Each row is a point on a tangle of strands that fork and nearly touch. The rows are in no order.
In the rows, 128 means zero.
Points whose rows are less than 172 apart are linked; no others are. Some points are linked to none.
dag: [104 140  63 197 137 159  95 124 156 171 100 114  83  87 139 108  94 108
 146 166 112 138  93 159 154 103 135 113 107  96 180 131 167  76 134 125
 128 145 146 124 105 104 153  90 140 162 143]
poger: [128 132  92 199 127 177 108 135 134 182 111  78 131 142 113 135 143 120
 104 145  72 140 149 157 141  67  82 105 120 150  72 116 119 151 149  97
  76 147  96  95  68  69 154  81  97  85  66]
kar: [149 128 120 131 138 132  93 104 182  85 147 134 133 157 161 128 140 102
 169 104 121 138 112 105 166 146 134 161 119 128 139 148 127 139 107 106
 178 120 185 156 170 128 132 116 126  99 171]
Lor: [114  99 164 154 141  93 115 152 130 102 114 164 124 125 106  97 144  98
 148 103 162 151  77 101 146 215 114 137  79 115 175 128 171  95 123 110
 172 126 175 165 185 159 103 140 156 155 199]
Tafa: [104 113  85 144  92 169 124 160 123 143 113  84 144  87 152 193 118 123
  99 131 154  97 159 177 163 138 118  89  89 127  90 131 101 107 163 164
 165 140  87 178  97 101 187  64 125 149 151]
Rad: [ 97 144 104 156 104 150 120 132  95 197 134 113 122 128 132 139  99 128
  94 128 129 125 152 114 135  90 123 112 142 156  85 127 142 150 163 118
 112 112 147 135 105 102 134  97 114 135  94]
lezi: [128 165 143 129 109  89 144 117  63 179  94 211 112 165 119 129 127 142
 134 107 118  92 131 112 142 115 147 127 124 118  78 115 169 136 130 109
 106 128 151 138 119  96 130 137 154 143 103]
ledog: [124 124 149  62 152  73 117 116  97 146 131 199  76 144  88 116 138 156
 161 112 117  93 123 116 114 139 197 160 111 105 199  98 154 146 110 110
 106 134 126 113 159 162 115 190 169 112 144]
Lezez: [112  84 142 136 161 110 129 112  86 143  68 189 114 130 100 161 144 153
 154  92 127 118  99 114 153 195 129 142  86 142 115 111 139 169 147  45
 136  95 160 203 168 160 113 162 151 153 169]
Garoz: [166 112 140 178 125 176 158 132 146 110 141 129 142 109 160 124 138  98
 153 163 113 126 131 100  38 142 112  76 135 116 123 134 132  88  96 126
 151 135 107 146  79  79 126 119 146 151 103]
koz: [168 136 166 125 130 126 162 116 120 111 139 208 153 150 160 154 151 128
 161 107 163 125  94  70  98 210 149  97  72 114 150 114 146  98  96 129
 159 126 163 171 156 113 108 139 188 174 155]
Dipo: [132  91 105 167 169 164 152 127 142 165  71 157 106 143 112 169 163 177
 151 153 129 111  57  84  72 172  86 118  98 153 120 133 105 167 100 105
 103 120 125 196 134 119 138 118 173 148 129]
sazil: [136 101 163  67 139  56 129 141 128  91 155 156 108 133 109  75 118 136
 141 101 153 155  75  98 143 205 161 121 152 104 221 104 154 107 150 146
 161 146 132 119 176 182  83 180 153 148 189]
rim: [148 161 133 107 155 124 128 115 149 131 141  54 147 155 131 111  91 121
 139 126  96 127 145 174 152  83 115 132 148 154 124 133  67 127 164 195
 174 111 139 111 137 105 146 139 115 135 107]
Mus: [124 139 134 136 131 154 118 127 213  71 170  87 153 103 158 137 107  95
 167 152 130 140 127 143 103 116 103 128 130 138 159 163  82 116 101 144
 156 130 136 139 134 125 129  88 105 129 117]
tede: [131 135 150 136 149 100 129 117 126 105 153 135  81 126  98  97 120 148
 143 154  74 134 115 113  50 104 151 106 149 115 181 114 153  94 118 102
  82 139 123 107 117 135 105 146 139 102 100]
Davat: [125  80 139 155 161  84 111 129  95 185  67 185  53 145 106  78 106 144
 159 110  97 131 112 124 171 110 179 149 113 114 110 129 168 141 152  70
 117 126 181 137 140 127 102 172 129 106 157]
tonez: [130 117 113 154 120 162 123 139  98 125  82 133 126 104 146 152 158 183
 136 103 138 131 104 144 144 176 134 123 117 122 146 105 125 135 136  93
 118 151 148 184 161 127 140 108 141 129 163]
gara: [103 117  76 181  82 156 160 150 110 161 114  70 134  31 177 173 128  79
  75 122  77 129 158 116 109 142  95 101 151 117  56 137  88  83 124 129
 137  91  97 128  48  67 147  72  81 101  87]
Zuga: [148 149 150  71 126  90 125 103 126  99 178 130 122 159 108 113 121 133
 104 113 110 159 136 122 129  53  97 142 172 173 114 119 106 146 124 143
 100 108 138 107 138 137 104 145 113  81  73]
sel: [135 170 149 112 122 130 100 125 134 127 175 186  99 149 113 119 132  97
 161 146 131  97 155  84  54 133 166 110  96 114 160 132 225 115  85 110
 104 121 154 142 134 155 113 148 171 150 127]
Nozi: [ 75 133 115 146  93 153  81 156 153 149 120  95 145 103 129 101  92  68
  99 172 131 147 165 194 135  61 123 113 113 103  75 181 156  91 137 141
 111 136 123  78  90 132 105  87  63  98  75]
Piti: [156 165 133 139 187 123 123  77 179 113 166 172 138 174 114 121 125  93
 184 134 112 121 103  69  68 154 122  95 115 130 147 143 129 140  85 142
 167 103 177 144 127 103 120 161 176 144 145]
Sufip: [161 126 153 117 120 111 159 113 179  79 199 122 125  94 122 131 123 117
 151 117 148 148 113  96  33 133 153 101 136 102 212 119 170  79  91 174
 121 120  93 101 143 187 120 138 142 142 137]
rafi: [120 115 100 187 138 159 100 150 160 154 115  68  99 122 136 128  91 121
 115 163  79 142 138 161 147  54 133 119 161 121 135 144 120 122 138  88
 113 152  92  79  97  82 163 100 110  97  75]
mimum: [132 167 161  93 123  75 122 126  64 169 127 193 118 155  65 104 123 135
 103 120 147 114 130 133 139  60 145 136 126 135 109 116 167 152 139 131
  81 123 127 101 111 146 107 186 139 110 110]
zuzes: [158 110 132 115 185  85  95 123 162 110 133 150 120 186 122 118  86 126
 178 114  81 110 120  94 164 114 115 139 172 163 148 154 101 177 153  96
 155 119 160  99 143 116 128 189 137  89 140]
gazi: [103 133  40 174  99 168 134 134 148 170 164  51 121  91 136 150 140  75
  91 162  81 103 149 157  86  98  81 120 120 104  90 116 121  97  91 151
 107 143  67  70  43  80 177  76  93 101  87]
rovu: [126 123 130  84  82 126 150 155 152  93 159 100 155  86 116 104 118  74
  88 161 148 159 158 166  75  83 126 133 127  88  99 149 125  61 102 228
 122 128  74  98  91 183 101 105  82 111  81]
rulof: [122 124 138 116 111 188 122 137 135 110 132 120 192  97 164 170 127  97
 123 101 181 119 139 158 124 150  86 113  95 141  76 172  95 114 120 156
 162  92 144 203 137 153 129  86 105 136 158]
rav: [127 139 114 113 107 133 146 133 171 106 150  62 134 126 130 129 139  95
 107 153 124 113 169 163 102  75 111 144 118 111 112 111 101 115  82 220
 145 151  68 106 119 138 142  87  82 115  98]
senok: [110 169 166  44 117  95 139 125  79  96 141 197 150 123  87 118 185 137
  98 110 181 124 129 112 130 160 116 123 115 142 125  95 136 171 106 132
 116 156 135 139 127 171  79 143 142 127 140]
rudam: [125 132 116 132 109 145  61 142 168 171 154  80 129 167 142 112 103  84
 123 137 143 136 193 176 160  53 118 139 115 123  97 157 158 131 163 171
 149 156 128  72 112 164 125 122  88 101  95]
Tadaf: [ 93 101 173 120 114  76 147 138  92 113 101 160  75 105 110 121 136 163
 119 154  82 116 126 124  97  98 149 136 180 127 140 120 110 131 117  99
  66 125 114  90 117 146 102 167 104  83  85]
poka: [117  93 162 159  69 133 148 160 133 114 116 113 123  71 169 103 116 144
 105 158 107 147  87 156  85 157 169 140 178  61 162 137 126  47 125 102
  61 138  95  91  75 131  96 121 116 131  90]
Dak: [ 95  99 118 157 145 130 149 119 105 156 105 125  90 105 114 133 138 159
  95 167  84 128 124 118  84  99 104 144 173 136 133 130  99 180 124  88
  50 123 105 104  80 113 137 142 125  85  79]
zer: [105  96 105 170 128 124 126 132  86 195  84  94 150 129  87 137  89 153
  88  87 119 149 161 163 208  82 126 112 140 171  57 130 129 155 211 112
 120 116 138 132  92  81 145  93 104 142 110]
ridiz: [140 127 139 110 106 106 117 120 124 131 143 100 111 183  98  94 138 155
  67 148  92 163 149 152 136  39  89 150 166 152 108 102 124 135 118 107
  69 137 105  39  98 137 103 153 104  70  72]
zafe: [130 162 103 124 141 153  74 107 215 107 181  87 138 152 147 108 111  86
 163 134 123 122 139 132 125  96 103 149 123 124 139 148 155 134  93 144
 156 133 156 113 157 146 139 115 120 109 146]
tup: [107  97 166 151 167  96 136 141 137 120  82  87  87  98  98  77  84 140
 144 162 128 164  91 163 120 109 164 136 159 115 178 158 129  87 164 125
  93 135 108 102 154 148 109 152 122 125 118]
zagon: [100 130 110 141 102 138  99 147 128 142 126 122  74  75 118  87 118 145
 114 150 161 153 114 162 119 125 187 154 116  84 192 125 196  99 118 128
  99 160 117 104 126 183 110 124 143 127 158]
vod: [153 118 174 104  98 144 167 135 156  89 138 112 195  99 174 155 111 108
 141  84 175 130 118 113 123 181  95 117 105 123 129 135  95 116 119 181
 199 115 128 198 156 156 133 112 123 171 159]
nove: [135 175 120  81 129 137 137  95 134 121 137 171 163 191 133 180 170 121
 154  97 171  86 145  67 168 219 148 150  82 128  80 138 117 185  76 114
 153 135 148 137 179 102 150 137 180 164 136]
Deno: [160 173 117 153 136 137  98  92 107 157 123 176 122 185 127  98 128  84
 143 131 122 123 148  97 161 145 179 165  65 112 114 137 187 164 124 129
 123 119 200 129 140 107 122 145 166 136 168]
bofaf: [167 129 125 138  63 181 212 129 107 172 135 127 143  86 195 165 155  93
 109 116 106 106 154  73  36 173  81 111 106 120  83 127  97  88  75 177
 121  91  68 148  80  93 141 110 101 135  92]
Namu: [124  85 164  70 182  82 148 117  95 122 107 113 111 158 108  91 111 188
 107 116 110 145 131 147 182  77 127 154 196 150 121 121  84 158 166 103
 110 110 106  91 149 128 122 161 103  97 113]
fak: [116 129 132  89 132 108 106 145  97 107 104  91 150 134 100 109 130 172
  96 110 149 146 119 187 210 134 106 143 132 135  96 132 110 131 164 136
 172 152 139 120 172 124 134 130  86 146 174]
gome: [131 161 107  95 128 111  47 148 138 108 120  99 130 151 110  72 134 112
 112 110 154 161 141 169 210 138 129 158 116 135 109 156 155 145 161 154
 188 160 156 104 167 139 119 149  96 111 193]
Vini: [128 150 132 101 119 134 134 125 111 106 132 166 134 127  91 121 196 148
 135 130 148 111 119  93  69 171 134 110 103 124 167  88 147 152  71 108
 104 178  99 148 144 154 103 135 150 111 149]
Vave: [111 140 114 145  95 192 132 141 170 119 125 105 139  71 187 154 112  80
 146 148 126 119 117 201 124 141  95  80  58  79 134 178 115  62 109 174
 147 125  99 166 117 113 137  67 105 137 129]
Dokob: [121  95 169 142 148 109 174 148 153  86 113 124 135 123 133 123 113 143
 152 140 147 137  66 126 115 158 113 127 159 117 190 123  95  92 119 138
 155 135 104 135 153 134 156 135 145 150 137]
Fod: [119 105 125 154 174 100 126 108 120 135  80 166 103 173  93 129 129 129
 166 139 130 121  93  93 150 168 134 163  85 144 150 107 121 161 139 100
 142 123 160 148 166 127 155 169 173 161 167]
kam: [101 112 170 170 152 125 140 146 119 124 120  90 126  73 131  91  78 134
 129 162 108 179 116 161 118  84 145 129 176 129 119 172 102  90 173 138
 100 112 116  85  96 110 116 149  93 129  76]
kulo: [132 125 164 145 111 137 164 140 141  77 138 123 132 115 162 147 157 145
 128 147 140 143 120 104  73 140  98 148 149 139 151 150  93 126  94 114
  79 122  88 134 132 153 120 104 101 109  88]
narig: [109 102 134 101 182  57 108 118 134 122 114 161  73 155  58  61 109 112
 161 120 123 135 110 108 139 112 199 163 122 101 175 102 162 131 117 123
 125 133 114 108 159 192 102 186 158 107 196]
Koduk: [105 170 112  76 138  95  84  91 148  81 173 154 140 145 106 103 136  91
 139 105 139 135 144  88 126 190 169 129 115 139 192 112 160 165 101 132
 164 144 180  96 163 165  87 150 142 128 172]
Penu: [123 183 141  94 111 176 128 114 141 123 123 148 175 170 134 157 142 102
 146 109 183  94 144  83 100 197 109 120  62 140  61 159 132 137  89 141
 165 114 155 173 167 122 129 123 164 160 150]
pozim: [143 106  95 185 122 170 172 144 143 153  94 108 134  94 157 161 138 137
 122 153 131 125  87  95  93 134  85  93 141 118 144 114 111  88 104 123
 138 135  98 152  91  82 166  92 153 165 131]
pavo: [138 166 122 134 169 156 160 114 167 111 138 119 160 161 140 150 118  95
 186 142 148 121 112  87  76 184  91 109  95 137 122 146 104 121 112 161
 184 100 162 160 158 106 144 120 155 166 136]
nevun: [155 146 147 119 132 116 104 111 127 149 120 105 136 184 125 118  85 147
 112  91  91 158 159 169 210  82 115 127 132 186  92 122 115 161 192 106
 135 131 169 121 139 113 121 149 119  95 123]
kivut: [130 117 162 141 121 106 117 141 105 152 101 174  97 142 129  95 114 166
 125 108 105 128 122 125 164  97 151 145 173 119  88 130 150 120 140  96
 108 119 153 160 140 147 123 133 120 106 113]
zevop: [117 118 100 126 120 166 105 125 124 122 112  88 166 125 140 164 104 112
 133 110 153 100 160 193 172 122 110 111  92 155  52 151  92 153 170 146
 178 107 152 165 106 138 149  86 103 122 160]
fer: [157 137 163  74 110 143 176 130 162  92 192 128 155 107 153 139 114  93
 144 124 167 135 133  96  65 150 132 121 118 123 162 154 136 105  96 197
 165 116 115 148 139 167 109 110 118 152 137]
bazak: [113 100 130 116 188 107 156 113 101 161  85 128 102 152  99 127 112 190
 114 132  80 114 105 120 130  96 122 146 179 143 136 103  86 195 144  91
  99 128 132 111 112 109 169 173 140 116 130]
sis: [130 134 139 101  85 146 137 139  84 111 152 176 140 122 143 157 180 113
  98 144 159 115 172  98  87 118 103 115 133 131  73 115 123 128 109 113
 112 116  99 150  88 129 110 116  91  99 117]
Toki: [103 149 117  91 142 104  95 125 129 127 123 120 119 204  83 140 157 165
 100 108 126 126 144 111 196 150 108 158  97 172 133  92 122 201 144 120
 141 158 130  86 181 134 146 146 163 109 144]
ridu: [140 148  66 124 139 169 135  87 156 195 130  96 114 175 127 151 128 171
 122 134 125 119 126 123 122  86 138 155 152 118 116 112 128 181 102 129
  99 170 106 107 103 103 199 117 161 141 118]
vule: [137 117 131  91  82 113 178 143 126 122 149  99 162  94 143 132 134 151
 104 139 155 118 139 129 111 141 120 147 160 125 118 130  88  97 140 207
 160 153 100 128 101 139 140 131 112 144 144]
vagu: [131 134 155  78 151  60 110 149  96 123 150 137 113 143 117  66 120 155
 131  97 170 149 103 127 166 155 186 149 153  93 155 159 167 105 170 151
 157 121 146 123 189 153 119 194 118 142 170]
tud: [110 114 119  90 179  71  86 117 154 144  90 132  68 192  46  79 114 133
 155 113  85 127  99  91 156 116 141 188 100 131 175  86 158 192 104 100
 130 146 132  82 175 176 127 183 152  91 172]
kiru: [150 138 113 147 134 153  69 108 137 183 139 111 100 201 119 117 103 138
 105 119 110 152 152 136 194  84 138 149  91 160 138 124 154 193 171 122
  81 132 178 102 140 129 133 133 142 100 122]
Fur: [113  57 135 168  99 142 169 160 109 109  89  97 150  48 174 148 127 155
 105 154 114 143 102 150 126 151 131 126 179  96 133 129  83  82 149 111
 104 137  96 113  69 116 144 110 103 135 117]
konep: [123 156  60 133 122 151 136 122 167 165 168  63 125 144 126 138 143 127
 111 163 145 114 145 185 142  62 117 134 124 124 119 109 111 143 105 163
 113 166  71 103 111 122 192  81 117 135 131]
lupum: [166 126 145 120 104 139 167 116 123 115 142 195 127 117 159 156 211 159
 159 125 144 104  93  70  37 174 123  86 108 107 165 101 131 131  70  99
 105 154  73 162 100 134 114 129 135 137 135]
mesav: [133 115 155 132 104 125 118 180 129 114 132 147 135 111 137 102 123 108
 152 156 149 123 123 120  79 155 129  73 123 102 163 136 171  49 140 151
 156 148 141 119 129 145  94 129 138 143 158]
Bafa: [143 107 173  90 125  84 130 139 146  51 158 174 152 119 149 113 133 133
 143  88 151 154 123 103 147 196 159 103 155 114 179 111 116 105 126 117
 183 144 132 152 187 159 107 139 129 134 169]
Zur: [143 121 166 109 148 107 161 118  96 121 119 193 137 137 138 177 158 147
 133 112 125 108 133 116 121 137 125 132 150 165 130 117  99 136 143  96
 116 101 112 165 168 122 157 135 123 149  84]
rozi: [113 120 139 107 157  84 120 102 103  99 122 184 156 158 109 155 151 132
 133  57 141 113 105  97 207 233 137 165 111 142  99 118 130 184 137  73
 163  91 192 166 202 140 128 168 150 139 172]
Ror: [129 172 114  88 130 116  69 118 173  82 184  89 125 134  93 101 134 103
 132 122 136 149 165 125 140 111 143 145 123 120 171 117 182 135  98 153
 143 157 128  84 160 181 102 155 131 112 163]
gof: [124 106 135  79 120  89 170 134  96 106 129  76 150 114 117 101 121 187
  90 159 144 146 111 162 146 125 121 150 207 102 140 110  90 107 149 164
 131 141  88 102 104 126 130 144  86 119 140]
Nukur: [162 146 117 117 141 126 151 112 161 159 166 125 110 170 135 145 122 167
 160 127 141  98 113  87 100 117 130 149 156 141 138 130 111 157 112 135
 121 138 136 120 137 127 176 136 159 146 128]
retim: [121 146  98 102 167  94  90  83 142 104 120 152 124 171  90 126 148 104
 162 136 110 110 131  65 141 195 165 162  91 151 195  94 140 179 115 111
 149 132 166 114 184 116 125 166 170 139 160]
Kiko: [127  81 169 165 102 154 149 162 144 120  94 121 117  71 146 135 126 147
 132 172 113 148  71 125  50 161 141 107 129  85 231 118 147  65 118 119
  93 147 103 133 108 148 113 124 154 152 101]
nen: [118 134 143 134 109 150 116 166 202  80 147  98 146  78 171 130 105  97
 152 159 148 155 100 201 112 128 129 121 113  94 182 167 129  48 122 161
 151 134 110 123 138 146 125 104 110 138 123]
fofa: [ 86 142  70 193 118 197 107 154 163 162 104 123 134  62 170 146 103  77
 142 144 128 127  85 171 146 139 118  70 110  94 124 141 136  84 132 106
 135 132 106 168  88  79 144  62 125 150 137]
zov: [138 150  94 166 155 183 129 118 129 150 107 133 116 165 121 155 158 137
 156 147 123  93 127 102  87 146 112 115  90 153 122 126 139 167 120  91
 116 107 138 154 121  76 131 120 169 147 115]
nid: [ 97 145  74 160 127 152 107 136 118 192  71 131  88 127 123 121 119 132
 138 167 144 105 106 108 156 158 142 128  90 102 152 111 186 109 136 118
 142 149 161 123 104  96 160 128 197 186 165]
niz: [144 174 103  98 117 149  76 105 124 129 172 118 134 174 145 148 139 124
 119 102 151 122 196 114 180 140 155 161  74 165 111 138 123 187 132 141
 157 116 184 134 182 125 136 110 143 129 129]
Mut: [123 103 109 169 137 178 104 127 150 109 116 126 117 111 165 123 131 146
 153 140 131 138  98 149 148 125 127 141 123 134 135 160 119 133 127  92
 116 115 171 170 142 123 135  85 120 108 140]
fabil: [171 176 129 134 133 143 158  95 148 142 168 176 115 159 137 141 141 113
 174 130 147 114 108  60  44 176 148  96  68 111 145 128 178 117  60 124
 117 103 153 143 134 116 113 136 187 174 142]
begep: [155 164  87 131 130 135 174  99 160 130 172 115 108 147 103 152 152 144
 150 130 148  94 132  96  61 128 125 146 137 105 160 111 163 128  68 149
 118 137  79  91 116 158 167 151 170 159 129]
peven: [103 142 139 111  96 151 128 128 119  95 137  95 163  93 129 124 116 132
  86 145 131 144 130 194 134  77  90 126 128 151  95 138  88 111 136 154
 119 110 136 123 113 124 102  82  73 102  96]
Kurat: [ 93  81 122 117  82 113 149 176  92 112 110  95 145  80 142 125 128 154
  66 172 143 142 111 170 143 134 120 148 186 100 113 141 102  66 177 156
 102 131  85  79  98 142 113 124  67 129  99]
siti: [124  93 110 181 128 150 143 130 113 167 142 118 120 109 156 170 132 130
 104 160 113 114 150 100 106 113 114 115 170 154 104 157  92 156 143  96
  99  93 111 139  68 107 155 108 111 115  78]
nonuk: [104 146 135 132 109 134 116 138 136  95 127 116 130 111 100 106 133 153
 116 146 143 161 107 155 124  92 122 153 151 124 121 132 126 111  96 118
  84 144 115 109 135 168 116 104 100  97 113]
minu: [103  77 102 207 161 124 118 132 103 153  71 107 137  65 143 138  70 133
 130 102 130 147 107 191 210 107 136 116 140 135 102 143 134 101 205  95
 156  99 148 151 123 112 158 130 112 174 146]
felet: [139 143 138 120 118 101 127 121 125 115 179 126 124 120  87  68 118 113
 120 138 132 159 156 149  90  50 157 123 159  85 117 136 197  66 116 171
  96 133 105  74 112 187  99 149 113 106  94]
falo: [142 167 181  89 144  83 150  99 111 120 153 232 117 158 131 142 161 134
 164  94 125  85  60  79  99 210 180 113  79 102 159 104 147 141  70 112
 128 145 152 152 168 138 104 154 197 156 161]
kekil: [141 107 133 157 119 125 113 126 117 173 143  76 116 178 109 144 128 160
  77 133  92 137 157 140 148  67  92 131 155 182  99 106 109 171 161 127
  78 156 104  65  88 109 161 115 113  95  79]
belug: [143 116 135 155  95 184 142 140 111  95 148 149 154  92 181 140 165  86
 123 167 124 131 173  98  47 125  99  79 133 115  77 141 127 107  96 105
 105 123  95 170  70  93  92  87 100 114  88]
Vafep: [136 111 127 146 159 122 169 113  86 106 100 115 136 113 133 166 147 184
 132  97 119 118 133 140 156 135 107 116 155 153  99 104  91 149 173 107
 122 104 135 164 131 115 160 117 118 139 131]
beb: [155  94 107 139  86 162 186 135 138 130 139 100 139  86 180 175 155  99
 103 155 108 108 185 115  76 129 105 139 129 122  84 127  54 103  84 174
 151 116  78 143  77 118 147  88  78 110 119]
gatun: [129 135 111 151 166 162 101 111 135 146 120 118 174 156 107 144 137 117
 130 121 130 136 138 161 166 107  86 112  99 200  54 136  76 196 150 117
 122 121 150 150  92 113 125 100 117 108 128]
zazol: [139 127 180  77  86  96 154 148  62 102 162 212 149 102 136 115 174 122
  91 110 156 128 145 126 111 140 139  91 128 120 134 106 146 103 121 142
 114 143 101 142 112 138  83 122 129 115 107]
Niv: [104 159  52 126  88 196 118 135 132 170 128  66 135 103 142 145 136  65
  98 138 106 100 184 160 103  89  97  89  85 142  76 119 119 134 107 170
 118 133  90 135  69  64 135  53 108 140  81]
Femez: [116 101 134  87 154  92 127 105  54 177  74 196  90 145 116  96 137 163
 134 103 114 108 112 124 172 135 207 174 108 110 147 102 155 172 146 103
 107 137 173 153 145 118 118 182 168 127 162]
bege: [146 144 137 118 180  98 100 107 167 153 113 128  85 204  82  95  84 133
 168  99  68 131 105  99 135  81 128 159 140 162 163 126 136 189 117 100
  96 134 141  97 139 149 119 194 170  62 118]
vef: [123 131 112 138 120 133 110 153 145 130 152  67 120 140 121  93  94 118
 126 165 117 135 183 158 123  51 132 131 166 100 129 145 172  72 143 176
 136 147  91  61  98 154 154 151 116 116 112]
Gared: [162  89 164 125 151  99 100 114 126 117  93 158 141 173 118 113  81 133
 145  86  90 145 131 136 182  95 113 120 163 187  92 148 110 184 170  70
 120  99 167 105 125 142  85 171 102  79 135]
Fav: [102 162  83 138  79 178 124 121 135 156 142  87 150  80 164 139 100 104
  95 140 109 105 140 205 139  91  97  97 105 113  71 150  91 115 119 159
 127 121 136 139  62  98 124  49  80 110 107]
Niri: [129 114  85 160 119 117 131 160 121 153 118  81 101 109 141 110  90 116
 120 164  87 132 154 137 138  75 137  99 179  87 112 131 138  47 151 144
 147 148  94  83  94  83 163 115 113 137 102]
Paf: [128  94  90 162 117 137 145 144 110 132 104  77 149  46 160 181  90 137
 121 108 139 135 124 198 187 137 128 106 139 114 116 134  89  98 190 143
 176 105 120 166 106 103 167 112 120 165 140]
Zos: [148 109 121 187 160 154 166 128 171 128 104 151 138 123 129 144 134 131
 161 149 152 125  41  89  78 169 108 119 117 125 184 115 112 122  81 127
 135 131 123 171 128 122 135 116 181 163 155]
sepu: [129 180 147  72 114  92 165 124 107 136 162 128 151 134 102 107 117 147
 122 121 160 125 131 117 115 111 130 149 147 115 110 133 128 115 114 200
 128 125 116 107 119 155 121 160 133 148 128]
kufo: [ 95 118  86 168 134 159  65 138 167 165 117  99  64 120 109 102 105 107
 138 166 128 129 129 174 156 100 137 162  90  96 176 124 199 132 137  98
 105 148 140  93 122 153 126 118 115 122 154]
Segi: [130 161 125 171 169 135 123 116 127 162 119 125  79 129 103 106 105 118
 145 159 110 134 141 132 101  87 135 125 148 134 175 130 153 144 155 125
 104 114 145 119 113 126 120 152 147 134 104]
soli: [156 131 116 161 118 153 170 131 148 120 147 104 142 147 144 157 146 107
 157 156 108  87 151  97  66 123  78 120 137 137  67 144  76 124  77 173
 155 122  88 131  88 103 152 124 122 128 107]
kef: [ 99 101  86 163  83 151 131 144 103 138 118  79 139  59 166 154 130  92
  40 130  91 159 189 149 146  71 122 128 142 114  60 124  81  86 147 132
  98 101 105  82  60  83 121  80  60  93  54]
Vofe: [155 167 130  73 126 126 107  92  86  93 148 185 144 151 142 159 153 126
 123  86 134 128 178 106 161 157 148 128 118 155 109 138 131 177 137  97
 144  97 181 162 192 121 105 122 140 123 130]
tanuv: [153 105 171 129 116 147 165 145 134 109 139 162 151 117 173 170 163 118
 139 112 159 115 118  89  80 165  91 100 131 137 133 151 112 124 103  99
 112  87 117 191 165 139 123  97 110 140 102]
zanap: [109  63 205 116 156  63 152 150  98  73 114 130 159  91 131 111 113 158
 130 104 141 157  95 147 157 148 134 136 194 137 140 116 101 109 181  99
 129 101 101 148 183 163  95 168 112 135 123]
bifi: [ 97  67 135 141 111 104 117 169  87 149 104 104 123 118 114 130  89 173
 102 132 146 134 151 166 190  82 122 127 166 172  83 142 118 146 221  88
 116 109 140 103 117 135 111 133  81 128 138]
dur: [153 167 154  85 137 107 133 117 101 124 159 180 131 166 141 145 147 133
 121  98 110 100 171 120 120  81 119 134 118 168 122 145 105 163 139 118
 117  95 148 138 163 107 122 120 136 119  82]
seb: [136 175  76 149 134 190 132 112 154 159 123  94 123 141  99 147 155 118
 156 152 141  94 133 109  56 139 106 100 109 111 114 108 190 141  78 128
 110 154  92 115  93 102 146 121 183 154 147]
duv: [126 122 160  72  94 101 146 136  81  75 153 119 165  89 136 143 127 162
  92 100 126 148 160 152 149 108 110 123 178 127  86 142  91 110 147 145
 143  86 142 159 149 139  88 115  83 118 102]
tak: [157 100 186 128 117 106 131 137 102  93 111 187 142 120 134 163 155 144
 139  82 142 150  88 100 140 223 133  99  96 109 178  98 145 103 140  93
 176 150 141 176 188 135 106 141 157 150 174]
Ruk: [124 151 101 179 148 183  74 126 161 183 118  84 148 189 100 137 130  90
 122 137 118 100 148 153 151  85 100 103  75 175  93 133 133 172 153 122
 109 146 135 117  84  86 173  96 133 121 110]
danet: [121  83 186 168 183  98 129 133 130  91 101 144 107 118 143  88 114 131
 155 131 141 162  83 135 152 136 161 166 153 137 183 125 118 106 151 122
 121 126 122 156 177 147 125 143 121 147 140]
zoze: [138 127 176  82 143  58 186 120 116 115 143 203 143 135 108 136 154 163
 157  91 127  99  65  98  85 200 149 121 146 130 194  77 105 129  90 105
 121 143 120 150 161 145 110 171 149 143 136]
voz: [136 175  95 102  95 154  92 124 113 182 158 108 112 178 118 140 138 151
  79 110 144 132 166 145 176 112 138 138 104 152  85 128 145 183 146 151
 110 138 157 109 129 117 148 109 143 139 115]
Tiv: [113  92  81 163 121 151 149 134  77 162  56 121 134  72 133 185 129 160
 104  94 149 117  97 118 160 177 122  96 129 125 118 104 139 135 164  86
 138 127 120 204 115  98 172  87 163 169 170]
ger: [120 117 175  48 140  89 129 143 136  48 156 137 172  91 138 108 117 115
 132  81 142 145 150 120 136 156 145 117 160 130 127 138  96 111 145 152
 192 109 132 153 178 149  76 137  90 120 123]
sapu: [143 174 130 102 132 132  88  88 118 142 134 179 127 185 102  97 143  98
 130 122 152 114 163 107 152  86 172 153  91 134 103 111 179 186 109 121
 103 140 147 108 129 146 105 174 163 113 122]
Latar: [112 135 145  62 156  65 129 115 110  90 136 141 151 136 114 108 143 149
 112  59 141 138 121 119 211 182 135 168 158 164 139 113 108 179 140 117
 169 118 149 142 201 154 113 162 113 148 155]
nim: [133 149 115 111 141  88  74 108 120 103  99 143 121 209  95 104 145 118
 139 104 109 128 134  95 214 164 158 179  90 155 130 114 156 192 148 105
 152 139 176  79 195 119 130 168 146 116 188]
Sefe: [143 150 107 123 128 120  89 141 119 131 128 128 102 134 128  90 124 136
 136 135 158 139 141 138 179 147 161 148 129 106 154 138 172  99 158 150
 172 137 178 101 150 138 122 153 126 143 184]
kiba: [125  89 120 191  91 161 171 140 139 102 105  86 158  38 194 151 148 103
  90 169  94 131 142 137  84 133 114 123 150 103 108 141  71  70  99 127
 104 107  77 111  53  83 143 106  86 109  98]

A fork is a point with three links. Follow the links from the first point to the second and name the forks in between, in order.
nevun; retim | voz dur Zur tonez zafe
Mus; kivut | zafe tonez Zur dur voz
minu; Davat | zevop poger dur voz
rozi; siti | retim zafe tonez Zur dur voz Rad
tanuv; zoze | peven Bafa tak koz

A fork is a point with three links, a tip a point with one. Leave the first point through the second and follow the links. Name the first fork or tip that comes.
kivut; Davat | voz
rovu; rav | Zos
nevun; Gared | Deno

Follow the links from the first point to the second, and from the first to the third. Name the last point that the two ways share.
tonez; gome; zevop | Zur
rulof; Bafa; Namu | dur
gara; konep; Vini | Garoz
narig; vef; zevop | poger
gof; kam; zazol | Garoz
Segi; kufo; Lor | Zur
fer; nim; tud | dur
tede; rudam; Paf | poger
kiba; ridu; kam | Zos
